Points on a hilly landscape, in no order, each with its height.
A climber steps from a point to whichever of its 2 nearest points has the largest rise for the distance, and stops where none of them is higher. Distance is the straight distance between rows; heights are no part of it.
J_344 height 705: [ 11   5   8 -15 -24 -11  13 -33   7  15  -3  -7  23 -16   2  34  -5 -27
   0  11  11  -5]
J_957 height 53: [ -8  17  15  -4  35  21  17 -32 -17   1   2  15  -8  16  26 -20  -2   9
  -8 -24 -10   4]
J_243 height 469: [ -7  42   0  -2  14  12 -12 -37   7  11   0  -7 -12  -9  -5  15   8   4
   7 -11  -7 -34]
J_560 height 273: [ 18   6  16  25  -8  38 -18  -7   5   9  -1   2 -13   2   2  17  16 -13
 -13  25  -5  -4]
J_472 height 300: [  3  -1  -9  -2   1  23   1   3 -32 -26  -7 -16  28  -6  24  -1   0   7
  -2   2  28  11]
J_91 height 137: [  1   0  -3  17  21  22  14   2 -14   0   7   8  -9  -4  18   9  -2 -23
 -17  -9 -12   0]
J_463 height 606: [  3 -26 -19 -14  27  10 -28  20 -11   9 -20   3   7  -2  37 -27   9  30
  10  -9  11   1]
J_727 height 856: [ 14 -10 -11  17 -19 -22 -25  12 -18  -6  21   9  14  -1   9  -1  -5  16
 -18   2  38  26]
J_887 height 537: [ -5  -7   6  30   1   0 -12 -32   6  14   5  -7  14  12   5 -15  18  13
 -12   1 -22 -11]
J_909 height 538: [ -6  36  -7  -1  10   7   9 -17  11   5  -4  -9  -6  20 -29  14  -1  13
   1  -9 -14 -51]
J_73 height 282: [  3  12 -12 -34  -4 -11  18 -12  15 -33  -8 -19  31   6  -9   1   2 -13
  18 -11 -14  -1]
J_931 height 697: [ -5 -11  -4 -13  11   6  29 -11   8  -5   2   2  15 -12   6  16  -1 -40
  26 -27 -13  14]
J_422 height 628: [  9  11  17   6  11  10 -42  25 -10   3   1   0 -15  -2   2   9  18 -18
   3 -12 -18 -25]
J_33 height 770: [ 15  -1  -8  18 -18  -9  -8   0  -6  20  21  21  -2  -7  -3  -8 -18  -4
 -24   1  12  22]
J_267 height 684: [ -5 -34  -8  -5  15  -3 -36   2  -7   5  -7   5  13 -23  17  -4  -9  18
   6  -1  29  -3]
J_516 height 385: [ -6   3 -14  35  -4   3  15  26 -39  -2  21 -17  16   9  10   2  22   8
  -8 -17  13  20]
J_208 height 486: [ 17 -11   3  17  -7   7   5 -46  -6  17   7 -13  22   8   3  -8  -5  12
 -10 -19   7  -3]
J_646 height 205: [ -6  34  -4  25   6  21  -9   1 -22 -14  13  16 -17   8  14 -12   1  -8
 -13  27   0 -10]
J_481 height 224: [ 26 -13  -6 -19   0   0  10 -16   1  -1   0 -23  51   4  21   3  13  -4
 -20 -17  -5  -6]
J_109 height 665: [-15 -10 -10  -6  -7 -26  -8  35  -5 -11  11  -7  13  -5  -5 -13 -10  -4
   0  25 -21 -25]
J_297 height 641: [-10 -30  29  42 -12 -47   9  -9   0   8   1   6 -20  27  -7 -18  -4  31
 -17  14   6   3]
J_205 height 787: [-19   1   1 -19   0   7 -22 -38  22  10 -29  -7  -8 -13   1  -5 -13  -3
  16   1  27   8]
J_889 height 540: [ -4  27  15   1  -7 -11 -36  23  -2  -6   3   2 -20  -8 -21   9  21   1
   5  10  -7 -26]
J_381 height 578: [ 17 -17  16   3 -19  -7  43  11  -3  11  21  -3   1   5 -25  25 -20   6
 -14   4  11  -4]
J_349 height 592: [ -1  25  -7   6 -10   5  -4 -10   1  15  21  14 -17 -16  -8  38  -6  -3
   6   9   7 -12]
J_848 height 193: [ 13   5  -7 -11  15  25  11 -14   2   3  18  -9  31  -1  23  23  16   2
   5  -1  -2  -7]
J_250 height 479: [ -2  19 -34   2  -3 -18  20 -33  16  31   6   3   3  -5 -25   5 -14  17
   1 -14  14  17]
J_162 height 71: [ -5   4  18   5  22  23   3  -6  -6  -8 -13   1 -13  22  10 -30  -2 -16
 -10 -43 -11  15]
J_955 height 495: [ -5   2   4 -14 -16   5  -2   8  27  -9 -12   1 -10   2 -37   7  -4  -7
  11   9 -10   7]
J_733 height 441: [-16  14  42 -39  23  -6 -24 -14 -12   7  14  11  -8 -24  25 -33   5  16
  19 -15  15  -3]
J_541 height 864: [  9 -29   8   6  15 -14 -13  15   3  41   0  15 -14  -7   9 -11  25   1
   2   8  -7  -5]
J_375 height 488: [-27   2  -7  -1   0  14   8  28  -8 -20  -8  -5 -13  12 -17   4 -15  21
   4 -11  35  11]
J_969 height 424: [ -7 -15 -18  -7   1   5  25   8  26   2  12   8  12  -9   2 -15  -8   3
  -2  22 -13  -6]
J_681 height 252: [ 27  10 -16 -24 -15   1  -2 -10  -3 -26   4 -21  46  -5  -2  14  12 -14
   3 -16  -5   5]
J_833 height 309: [ 27  17   7  -1  -5  23 -30   0  24 -10 -18  -2  -3  -2   4 -10  13 -14
 -22  16 -17 -12]
J_274 height 547: [-15  -6  -7 -18  16  13  11  -1  26  -7  -8   0  -7   5 -16 -10  -6   4
  16 -22 -17   6]
J_49 height 789: [ 15  -9  27 -12 -13   9  10 -20   9   1 -17 -12   4  -7 -14  33  -6 -15
  12   8  15   6]
J_477 height 766: [ 17 -14   0   8 -12  -2 -28 -15   0   8  -6  -3  10  -3  20  -4 -11  17
 -17  15  39   7]
J_237 height 782: [-21  -7   1  20   5 -28   4  18   0   5  14  -4  17  10  -7  -4  -9   7
  -8  17 -35 -44]
J_993 height 315: [  6  13 -33 -19  -3 -22  31 -11  -4 -10 -24  -8  28   5  -9  -6   1  -7
   3 -11 -19  16]
J_858 height 611: [ -5  -6 -18 -14  10   2  35 -10  15 -17  -9   0   6  -3 -15  17 -23 -12
  11 -41 -11  12]
J_845 height 407: [-11  -3 -41  13  10 -18  24 -15  12   6 -28   4 -10   4 -25   9 -15   4
   3 -12 -28  -1]
J_899 height 342: [-36  -9  11   7  -3  -9  18  -7  -8 -25  10 -14  15  14  13 -28   4  -8
   9  -4  -5  22]
J_310 height 868: [ 21 -15  17 -24  -7  -1  -5 -28  17  16 -48 -10 -11  -3  -6  13  -6  -1
  13  10  28  12]
J_221 height 449: [-16  15   3  14   8   8  27  30 -12  -1  28 -17   9  17   2  14  21  -1
   2 -15 -10  -4]
J_796 height 694: [ 22  19 -31  13 -27 -13 -16   8  -9  10  25  18  -1 -25 -14  13 -12 -20
 -21  21   8   5]
J_419 height 401: [  3  35   8 -32  13  41 -26 -26   1 -11  18  -1 -22 -15   8   7   4   7
  14  -2 -12 -28]
J_999 height 110: [ 19 -17   9  18   1  27   3   6  -5  -1   8  13   8  16  33 -13  -3  -8
 -26   3   2  15]
J_903 height 341: [ -8  12 -20  24  -7  11 -17   1 -39 -19   7 -18  12   5  11  -5  26  13
   7  -6  20  25]
J_255 height 553: [-26   2  -3  22  -2   9   5  43  -2  -8   5   1 -23  -6 -27  16  -3  12
  18   5   1   5]
J_563 height 487: [ -8  -4  22 -45  33  -2 -21  10   2   3   6  13  -3  -7  31 -43   8  12
  -4  -9  -4  -4]
J_6 height 707: [-19   9  19 -11  11  -4 -20 -23  -5 -14 -31   3  -8   3  -7 -17 -13 -11
  17 -17  11   2]
J_979 height 635: [ -9   7 -22   8 -12   4 -22  43 -11 -15  22   0 -17   1 -11  -6  11  27
  11   5   4  18]
J_342 height 545: [-20  14 -20   5  12  -1  -4   1 -25 -28 -21   2   1  16  -6  -8  -9  12
   4 -36  17  14]
J_791 height 347: [ 16  28   3 -36   3  32 -43   8  17 -14  -4  -3  -9 -13   4  -9   8  -4
  -2  14 -15 -27]
J_928 height 761: [ -4 -23   4   3   4 -18  12   6   6  40  -5  -1 -13 -10  -7  14  15   6
  26  18   1   8]
J_296 height 539: [ 11 -11  -5 -41  30   9  -6  21 -13  12  -1   3   1  15  28 -35  18  23
   0 -27 -13   2]
J_715 height 240: [ -1   5   2  47   7  25  -1  -2 -15  -5 -12  -6  -9   8  13   1  12  -7
  -4  43  -6  -7]
J_56 height 443: [  8 -32  24  -1 -19 -10  -2  38  12 -12  -8   7 -38   2 -45   2 -10 -18
   4  26  -6  -5]
J_507 height 695: [  4   4  16  -5   1   7  19 -13   8 -16 -16 -22   8 -11  -2  31   9 -39
  17  -8 -12  10]
J_338 height 801: [ 24 -32   4 -14  -5 -28 -22 -23  24  -2 -46  -4  -9  11  -6  -5   4  16
   3  -1  19   7]
J_841 height 482: [ -1   6  24  -4 -11 -23 -17  30  16   1  -4   5 -19   0 -33  12   0 -17
   8  14   7 -12]
J_675 height 503: [-16 -19 -13 -20  12  24  18  -6  48 -15   0   8  -1  -8 -27 -16 -42  13
   8  -7 -14 -11]
J_70 height 409: [ 28 -28  16   6 -22 -11  15  49   0  13   4   5 -27  11 -31   7  -1  -4
 -15  29 -24 -15]
J_540 height 686: [  2 -30  28  22 -15 -57  -2  -4   8  33  -3  12  -6   6  -2  -1   7  20
   0   2  12  12]
J_284 height 741: [ 14 -24  16  -2 -17 -40 -25 -11  13  17 -17   5 -15  12  -7   3  13  17
   1 -18  11   4]
J_603 height 597: [ -9 -21   4  33  -5 -27 -10 -15   6  22  -9  -2  -5  34  -2 -12   1  33
 -15  17 -12 -16]
J_534 height 561: [-18   7 -23   0   1  -2 -13  54 -13 -21   9   9  -6  -4  10 -11  -2  -3
  -1  10 -14  -7]
J_830 height 362: [  6  24 -43   5   1  -7  28  -1 -11  -2 -31  -1 -10   9 -11  15  -5 -13
   4 -11 -26   7]
J_448 height 521: [ -2  -3  10   3 -15  -9  26  24  -2   5  32 -17  21   7 -20  27   9  19
  -6 -12   8  -1]
J_793 height 442: [  0  -5 -16  -5 -13 -27  16 -25  15  20  -5   4  -4  -5 -36  11 -22   2
  -4  -6 -20   2]
J_685 height 380: [-29 -20  15   7  -3  -2  22   8  11   3  20   3   5  -3   9 -35 -15  -2
   2  14   8  15]
J_467 height 221: [  6   7   6 -21  14  21   2   4 -17 -12  23  -2  13 -24  43  12  15 -18
   6  12   9  -9]
J_668 height 624: [-22  24 -10 -10  16   2 -11 -14 -26 -19 -15   9 -33  -5   7  -8 -11   1
  20 -17   9   1]
J_952 height 642: [-23  26  -6   0   1  -3  13  21  10  -7   2 -15   3  22 -15   4  -5  10
   0  16 -29 -44]
J_672 height 625: [ 44  20 -24  24 -35  -6 -37   6  -7   0   5   5   3  -5  -3   6   0  -5
 -35  40  11  -1]
J_362 height 90: [ 13   1  17   0  10  37  -3   3  -6 -21   2   4   1  12  35 -34   4 -18
 -26 -20 -11  24]
J_806 height 305: [-26   5  -9  14 -13 -11 -10  -3 -37 -35   8  -6  16   8   9 -37  12   9
   1  -1  -1  31]
J_412 height 263: [  0  -1   8 -20   6  10  -3  16  -7 -35  -6  -8  18  -7  27 -13   6 -14
  10  -6  10  -5]
J_106 height 35: [ -6  15  -1   3  16   4  30 -41  -4  10 -19   8   1   1  17  -1  -2   0
   4 -29  17  12]
J_379 height 524: [-19  24 -15  -3  -4  -1   5 -20   3  19   8   0   2 -12 -11  17   2  14
  13  -1  25   3]
J_391 height 619: [ 14  27   5  -6 -13 -10   9 -17  10  15  10  15   3 -12  -7  49 -16 -22
  -8 -11   7  -2]
J_927 height 630: [ 16 -25  28  -6 -30 -19  32  28   7  32  28  11  -3  -5 -18  12 -16 -11
 -10  25  10  23]
J_283 height 689: [  9 -27  17   6  -7 -14  40  18  15  29   2  12 -21  -8 -16  17  11 -11
  12  20  -2  34]
J_706 height 170: [  2  15 -19   9   5   9   7  -8 -17  -7  11  23 -14 -13  31   3  -7 -28
  -9  26  -3 -12]
J_40 height 465: [ -8 -42 -13  -4   8  29  14  -1  35 -15  -1  -5  18 -18   3 -15 -25   4
   8  13 -11  -4]
J_132 height 748: [  1 -10  24  12   8 -13 -33  26 -10  16   6   7 -10   0  25  -4  18  -3
  -8   7   1 -11]

Where does a climber stop that starts at each point below?
J_56: J_541
J_208: J_310
J_162: J_237
J_685: J_931
J_412: J_541
J_715: J_237

Call two points neighbours if one is among the 2 nearest of the other. Go from one point of each pair to the other, from neighbour to neighbour, staying as high as possible. Name the lowest point that can't be avoided.
J_727, J_931: J_733
J_931, J_979: J_375
J_541, J_931: J_841
J_931, J_310: J_507
J_979, J_237: J_534
